A landscape with many peaks, sampled at points; each row gives a point and its height.
From any point a climber steps to the highest of the 2 points nearest to it. It stops when none of these is higher. Distance is the straight distance between rows; heights are no part of it.
K874 h=49: [138 116 101 116 157 187 127 171 146 105 118  96 113 164 140 112  94 181
 147 117 115 164 176 103 147]
K180 h=160: [110 150  81  71 108  99 185 190 152  74 131 101 118 122 130 146 156 182
 145 120 113 156 165 103 139]
K705 h=146: [139 125 127 119 117 149 126 139 143 187 124 171 111 101  88 195 190 120
 117 109 102 101 100 170 122]
K199 h=386: [150 116  95 108 121  93 127  85 115 117 166  97 208 154 118 112 102  91
  86 141 115 140 134 104 145]
K922 h=187: [120 104 164 132 109 152 124  65 125 136 120 154 149 181 161 115 134 142
 155 104 127 101 196 126 148]
K734 h=196: [ 90 102 181 143 147 140 135 111 116 145 147 118  95 153 107 146  79 163
 101  89  95 131 142  70 133]
K844 h=164: [112 174  98  94 124  75 177 145 153  88 119  82 155 115 105 133 126 130
 139 105 155 148 118 118 115]
K719 h=270: [119 129  72 141 175 154 150 183 166 112 116 102 133 128  93  90 101 149
 145 151 107 183 122 127 140]
K704 h=305: [224  87 113 138  91 117  62  89 137 167 159 145 176 153 133 137 122  98
  86 190 114 123 111 154 149]
K427 h=409: [ 93 130 115 188 162 123 136 194 110 106 136 115  43  90 128  68  87 142
 143 142 152 160 103  92 106]
K334 h=138: [133 106 100 138 124 147 132 108 120 191 157 202 146  88  79 168 173 101
 114 140 100 121 102 166 148]
K952 h=58: [152 112 132  88 184 197 121 144 120 107 118  87 158 156 143 147 121 160
 136 104 153 155 141 117 137]
K620 h=279: [181  91 134 116  88 120  90 108 118 150 139 177 114 132 200 147 128 124
 110 163 121 113 134 124 148]
K957 h=449: [ 92 112 122 174 151  92 124  70  90 134 138 151 169 131 124  84  78  74
 139 163 135 136  92 112 131]
K339 h=66: [132 141 126  99 187 182 131 175 132 103  93  69 153 138  81 146 141 152
 146 102 157 152  95 150 123]
K352 h=163: [146  82 194  97 117 140 135  68 158 179 146 139 198 139 110 179 195 135
 120 114 104 126 117 150 172]
K746 h=452: [ 93 122 106 128 148 121 153  95 113 162 121 142 180 118  80 130 143  81
 124 124 117 133  97 143 146]
K288 h=521: [120 169  87 178 136 120 138 150 131 111 175 134  95  65  95  68  81 115
 106 135 114 135  95 102  98]
K887 h=252: [121 126  88 132 181 133 149 180 114  99 149 105 126 111  98 131  82 155
 132 143 127 176  94  95 122]
K444 h=379: [163 113 193 156 102  96  92  61 121 139 137 131 166 132 147 105 123 106
 122 147 156 109  87 131 115]
K893 h=330: [183 110 112 107  86  99 103  78 128 150 147 121 203 134 111 135 162  77
  77 155 125 113 108 160 139]
K228 h=257: [127 128  50 165  99 104  91 136 160 135 115 159 105 150 126 122  72 102
 116 186  56 135 178 150 152]
K189 h=128: [123 121 159  96 165 165 141 161 100 147 107 161 115 131 136 195 182 149
 162 114 155 127 103 150 124]
K916 h=343: [119  76 173 150  89  73 115 103 117 157 136 145  96 150 169 168 113 157
 138 137 133 124 152 100 119]
K392 h=517: [114 147 125 171  99  81 129 115  95 117 178 164  75  84 150  99 113 122
 131 135 148 103 132 108  84]
K964 h=358: [122  87 147 120 117 130 119 133 106 155 142 174  58 152 183 165 129 171
 150 128 138 117 191 104 142]
K847 h=82: [127 155 155 119 129 163 131 162 153  81  94  62  99 159 149  89 130 180
 146  78 159 129 175 122 109]
K447 h=225: [132 128  95 111 162 111 148 147 128  73 162  68 139 133 135 108  72 154
 117 126 139 172 138  67 122]
K384 h=74: [130 161 146  98 112 133 134 168 134  88 106  92  93 121 161 155 152 174
 140  90 161 117 148 131  92]
K291 h=331: [137 121  60 105  92  97 124 106 116 106 140 122 177 161 137  91 114  85
  90 160  73 133 168 110 174]
K496 h=80: [112 141 142 139 149 159 146  99 160 157 140 144 141 154  51 176 131 166
 161  84 103 111 150 149 117]
K809 h=400: [144 110 226 142  85 114  96  57 126 167 106 137 171 144 133 101 163  91
 112 142 123 100  77 162 157]
K838 h=109: [ 83 138  76 139 157 137 150 146 109 134 100 160 139 100 135  70 151  68
 138 147 121 144 102 144 151]
K400 h=484: [163 126 162  94 147 157 112 134 100 106 108  94 137  92 202 135 142 102
 102 132 172 111  99 124 111]
K979 h=123: [157 152  98  85 124 130 133 147 163 104  97  52 175 136 143 107 167  93
 107 115 155 131 128 153 118]
K446 h=72: [127 155 142 114 166 164 130 139 159 132 104  80 152 151  38 180 133 163
 145  72 135 127 112 155 111]
K397 h=263: [170  93 175 109  85 113 101  83  97 116 152 130 118 126 220 129 138 137
 108 136 152 100 160  87 125]
K899 h=583: [186 123 176 131 108 109  99  88 165 157 152  96 174 139 105 180 132 124
  99 121 139 109 101 153  99]
K221 h=315: [ 94 132 111  92 135  81 158 186 110 130  99 131 107 114 131 184 157 118
 138 137 137 140  85 132 113]
K745 h=355: [128 121 119 163 141 191  72  84 145 162  87 186 128 167 135  96 112  94
 150 167  99 105 188 187 157]
K191 h=525: [160 161  82 104 142 166 142 215 151  87 131 116 107  96 114 127 152 176
 142 132 140 152 124 145 114]
K123 h=530: [142 160 128 164 136 120 117 139 124 140 155 126 108  74 109 127  97 108
  96 121 134 113  68 123  79]
K284 h=239: [151 132 143 139  84 112  97  91 112  94 137 109 114 136 190  73 115 125
 113 112 156  94 175  94 110]
K27 h=393: [107 110 126 192 145 133 107 148 100 132 141 129  38 118 142  93  81 157
 145 128 155 129 163  97 109]
K17 h=450: [ 95 163  76 168 125  78 156 140 110  95 181 151  87  69 132  72  99 117
 149 144 144 140 131  99 105]
K564 h=288: [101 135  51 135 100 102 149 123 151 113 139 137 143 141 106 103  99 107
 110 157  52 144 181 120 159]
K175 h=154: [165 110 167 106 116 156 131 105 160 178 140 163 153 117 117 213 206 149
 139 107 127 105 120 169 129]
K946 h=519: [183 110 138  83 129 124 115 116 144 133 138  89 180 133 144 191 140 122
 102 127 147 119 126 139 111]
K921 h=453: [140 133 163  98 164 164 128 172 105  78 113  58 103  83 174 122 111 124
 100 125 158 139  92 105 117]
K658 h=137: [142 152  73  90 128 126 151 180 186 103  69  55 159 126  96 114 194 111
 139 118 146 158 116 177 124]
K823 h=135: [111 134 124 119 152 174 118 246 122  87 105 129  54 154  98 169 146 209
 163 147 141 153 121 132 145]
K262 h=186: [ 93 120 179 119 157 147 147 123 100 131 121 122 119 142 131 149 116 151
 131  91 139 133 121 104 125]
K91 h=151: [108 160  83  75 141 105 174 178 154  90  94  81 158 117  76 160 181 144
 165 106 156 155 109 163 128]
K455 h=297: [ 98 156  69 130 105  76 154 159 138 133 104 146 124 108 128 135 145  98
 139 139 118 130 112 146 114]
K404 h=582: [ 95 139 149 146  98  69 131  80  90  94 149 113 114 111 137  68  92 100
  94 121 119 117 120  54 133]
K514 h=395: [144  87 124 138 120 133 104  58 107 159 122 180 195 166 145 102 137  80
 145 181 116 123 141 159 175]
K192 h=336: [ 96 147 132 184 130 164  97 110 164 142  65 146 101 172 121  97 105 113
 170 121 107 106 183 179 120]
K278 h=147: [124 123  53  82 136 125 161 208 155 109 106 115 127 137 109 178 158 163
 148 140  96 169 139 126 153]
K416 h=90: [133 150 117 137 110 139 128 101 150 142 151 143 140 139 104 136 122 140
 125 102 106 101 164 140 115]
K286 h=181: [ 86 121 169  85 150 155 152 168  87 117 132 141  67 145 153 154 152 165
 144 100 133 131 150 103 135]
K240 h=675: [177 138 179 113  93  93 113 108 144 134 149 101 128  83 134 190 133 122
  74 130 126  90  91 134  86]
K296 h=374: [124 112 131 144 130 157 118 117 107 127 155 149  88 129 166 114 106 163
 136 109 139 119 181  99 125]
K804 h=291: [197  91 133 144  72 126  65  79 118 158 157 186 128 153 154 116 107 121
 107 195  88 106 136 139 169]
K584 h=306: [101 143 111 138 133 126 131 185 154 121  62 103  98 152 130 117 119 140
 161 124 124 147 126 138 114]
K443 h=105: [134 160 110 119 101 138 125 113 156 120 112  96 154 158 135  96 135 108
 109 103 116 116 157 138 130]
K939 h=233: [120 144 109 143 179 122 149 129 129 120 163 105 153 110  46 141  72 144
 132 105 143 154  90 115 109]
K445 h=328: [110 107 159 101  98  77 132 146 118 150  97 137  94 137 173 194 149 137
 126 126 127 117 119 118 112]
K524 h=172: [132  96 153 110 133 164 133  69 147 163 142 168 180 172 123 163 164 149
 161 109 114 113 168 147 155]
K48 h=561: [154 135  98 131 161 173 133 204 140  87 102  99 113 118 155  76 131 164
 170 156 169 169 123 139 125]
K623 h=216: [117 141 151 181 163 146 130 104 130 154 175 143 122 118  50 128  62 149
 124 103 114 121 108 119 101]
K736 h=173: [ 68 140 120 111 133 109 180 166 115  94 139 129  85 133 130 127 130 174
 160 108 129 147 172 101 128]
K253 h=132: [113 128 119 118 165 172 121 211 104 129  93 159  67 145 132 164 158 166
 187 132 155 141 119 154 130]
K133 h=522: [153 131 116 116 163 168 111 155 117 111  83 105 142 125 188  93 132 114
 147 133 180 142 110 141 116]
K257 h=423: [111  92 132 138 126 104 139  72 114 167 137 185 189 132 118 143 152  99
 151 158 120 128 110 148 159]
K900 h=429: [113 136 149 143 159 130 126 177 110  96 129  84  65  82 145  98  89 130
 102 124 142 148  85  77 106]
K43 h=349: [175 113 175 144 107  93 108  40 130 148 178 117 213 135  83 111 127  88
  91 152 133 118  79 143 140]
K311 h=130: [148 122 139 149 131 141 113 116 105 176 139 182 141  75 116 130 152  77
 101 141 135 105  60 154 117]
K837 h=289: [125 127  89 133 154 139 128 167 172 131  73  72 151 170 111 104 106 109
 133 132 111 165 122 142 134]
K343 h=592: [164 147 155 123 123 128 116 152 123 125 168 119  89  79 133 177 106 151
  92 116 134 110 104 107  78]
K438 h=202: [121 104 211 157  90 134 104  66 112 143 119 149 103 147 178  98 138 141
 137 108 142  87 168 121 129]
K694 h=139: [131 119  95  79 156 144 134 241 122  84 103 100 106 144 108 202 137 196
 142 159 131 178 112 119 154]
K587 h=121: [142 128  97 136 131 141 103 125 104 154  98 164 153 102 150  92 147  57
 118 152 137 119  88 159 135]
K409 h=428: [ 60 124 170 114 133 135 173  93 111 169 106 173 143 127  94 139 182  92
 131  98 100 110 105 138 157]
K609 h=267: [117 138  82 159 110 133 115 132 139 163 133 206  90 120 125 140 124 107
 123 163  72 109 165 163 142]
K283 h=415: [ 95 122 218 146 110 118 142  60 128 176 115 160 154 123 104 119 168 106
 131 111 122  98  87 149 146]
K47 h=454: [164 111 158  93 114  93 125  82 115 110 167  97 178 117 151 155 115 106
  80 133 135 125 116  91 123]
K726 h=320: [ 88 146 118 167 119 145 115 155 161 122  67 132  60 160 147 102 127 150
 187 118 127 125 189 158 111]
K714 h=508: [123 161 148 147  81  59 129 104 113  99 177 123  74  78 131 109  98 119
  77 114 125  99 120  73  93]
K159 h=188: [130 160 107  78 124  90 173 120 131  72 167  84 159  98 129 125 110 128
 104 101 137 137 138  80 132]
K827 h=215: [117 127 156 174  64 100 103  70 107 119 123 161  83 135 174  71 132 128
 136 129 141  70 202 127 120]
K841 h=278: [100 140  91 145 111  90 144 154 110 155 151 202  82 103 134 148 142  99
 136 153 105 122 124 148 113]
K802 h=372: [166  93  99 147 136 168  76  97 137 177 108 168 157 168 144 117 104  89
 131 169 111 123 139 168 161]
K491 h=507: [ 87 160 131 145 133  94 151  76 102 101 133 124 160 111 115  48  99  76
 124 116 141 122 114 102 139]
K968 h=91: [116 175 139 106 131 154 159 135 162  84 110  68 141 133 135  51 134 133
 126  80 146 134 152 117 132]
K250 h=205: [ 87 111 192 168 147 142 139  82 115 176 159 166 121 132  83 133 101 138
 118 112  96 120 111 112 141]

For each start below, name the point where the climber stops.
K339 => K746
K352 => K746
K916 => K48
K286 => K746
K228 => K240
K91 => K746

Call two points neighbours if one is among the 2 nearest of the other. Go from one point of each pair to the other, from neighbour to neighbour, staying as high as possible. Name the lowest point that can't be avoided.
K392 and K404 => K714
K392 and K48 => K228
K404 and K240 => K17
